Each row is a point on a landscape with many valleys, with its height.
A ball rolls from a point to whichever of its 5 nearest points has the largest drop for the distance, and stops where none of them is lower. Distance is the straight distance between rows; heights are no part of it.
q_990: [-22   9   2  35 -33  43 -35   5]  h=87
q_614: [-27  25  12  53   3  31  -3  -2]  h=184
q_468: [  0  15   8   9  53 -60  68 -16]  h=593
q_379: [-11 -28 -34  19  -8  16 -20   9]  h=392
q_924: [  0   3   7   3   7   8 -13  -2]  h=162
q_172: [ 19  21  32 -53 -13 -22   9   1]  h=352
q_314: [-11 -12 -28  69 -44  25 -14  38]  h=345
q_895: [ 20   9  17 -51   0 -43  28  -1]  h=76
q_507: [ 16 -24 -31  -4  48 -44  28 -17]  h=605
q_993: [  6  -2  18 -38 -11  19 -34  -6]  h=487
q_5: [ -2 -23 -39  27  35 -14  18  -4]  h=508
q_593: [-35  42  29  63 -25  55 -18   2]  h=56
q_932: [  8  -8 -25  29  54 -33  43 -17]  h=512
q_650: [ -6 -31 -45  36 -37  25 -15  31]  h=439
q_814: [ -6  18  11  18  20   8   0 -14]  h=209
q_520: [-24  12   0  69 -47  42 -14  20]  h=238
q_496: [-20  12 -10  51  -6  26  -2   3]  h=230
q_952: [-12 -16 -19  57 -72  39 -28  42]  h=397
q_808: [  7  37  38 -23   1  -5  19  -5]  h=363
q_404: [-19  35  34  36   5  26  -1 -11]  h=188
q_473: [  5  31  19 -36  15 -74  72   4]  h=537
q_25: [  9 -37 -17 -32  -8  14 -47  -3]  h=618
q_689: [-15  22  19  21   5  31 -11  -1]  h=124
q_210: [  4 -40 -37  -3   3   3 -21   0]  h=527
q_596: [ -4 -27  -5 -29 -40  48 -70   5]  h=432
q_565: [ 16  51  67 -43 -28  24   0   5]  h=538
q_545: [ 13 -48 -53  -2  24 -20   1  -7]  h=657
q_633: [ -9 -19 -50  45   7   6  15  11]  h=402
q_605: [-14 -10 -21  31  -3  25  -9   0]  h=295
q_339: [ 11  34  48 -48 -16  11  -8  -3]  h=472
q_934: [ 21 -17   6 -55   8 -17  -9  -6]  h=481
q_22: [ 14  22  30 -62 -10 -41  35   6]  h=126
q_168: [-12  31  38  -1   1  26 -12  -6]  h=206
q_173: [ 14 -48 -34 -24  25 -15  -8 -14]  h=668
q_921: [  9  21  20 -13  34 -55  56 -10]  h=552
q_338: [ -4 -29 -19   6 -23  31 -43   8]  h=546
q_621: [ -2 -21 -25  11  16  -6  -4  -6]  h=385
q_175: [  8  -1   1   2  39 -27  23 -13]  h=399
q_321: [ 13  -3   8 -35   6  -8  -8 -12]  h=424
q_925: [-23  27  20  39  21  13  10 -10]  h=208
q_303: [ -3  15  25 -15  -6  24 -34  -4]  h=344
q_358: [ -7   2  21  -7 -27  41 -47  -3]  h=85
q_372: [ 10  36  26 -58 -10 -54  59   9]  h=331
q_52: [ 18 -14  -5 -36  33 -63  31 -13]  h=577
q_64: [-19  32  34  27 -22  52 -36  -1]  h=224
q_159: [ -2  27  22   9  27 -11  23 -15]  h=280
q_961: [ 13  44  44 -61 -29 -19  38  15]  h=314
q_557: [  8 -40 -75  36  26 -24  20  15]  h=570
q_408: [ 27 -41 -24 -38  34 -59  22 -15]  h=760
q_116: [ 16 -20 -11 -19  33 -33  11 -13]  h=562
q_427: [ 13 -45 -22 -42   5  -9 -20  -7]  h=628
q_423: [ -8 -30 -25  28 -73  45 -44  31]  h=499

Where does a ball stop that starts at each point below?
q_175 -> q_689
q_338 -> q_689
q_427 -> q_689
q_808 -> q_689
q_25 -> q_358
q_408 -> q_895
q_339 -> q_895

For each start below, name every point that the ball comes to, in order.
q_961 -> q_22 q_895
q_545 -> q_621 q_924 q_689
q_496 -> q_990 q_358
q_565 -> q_168 q_689
q_173 -> q_621 q_924 q_689
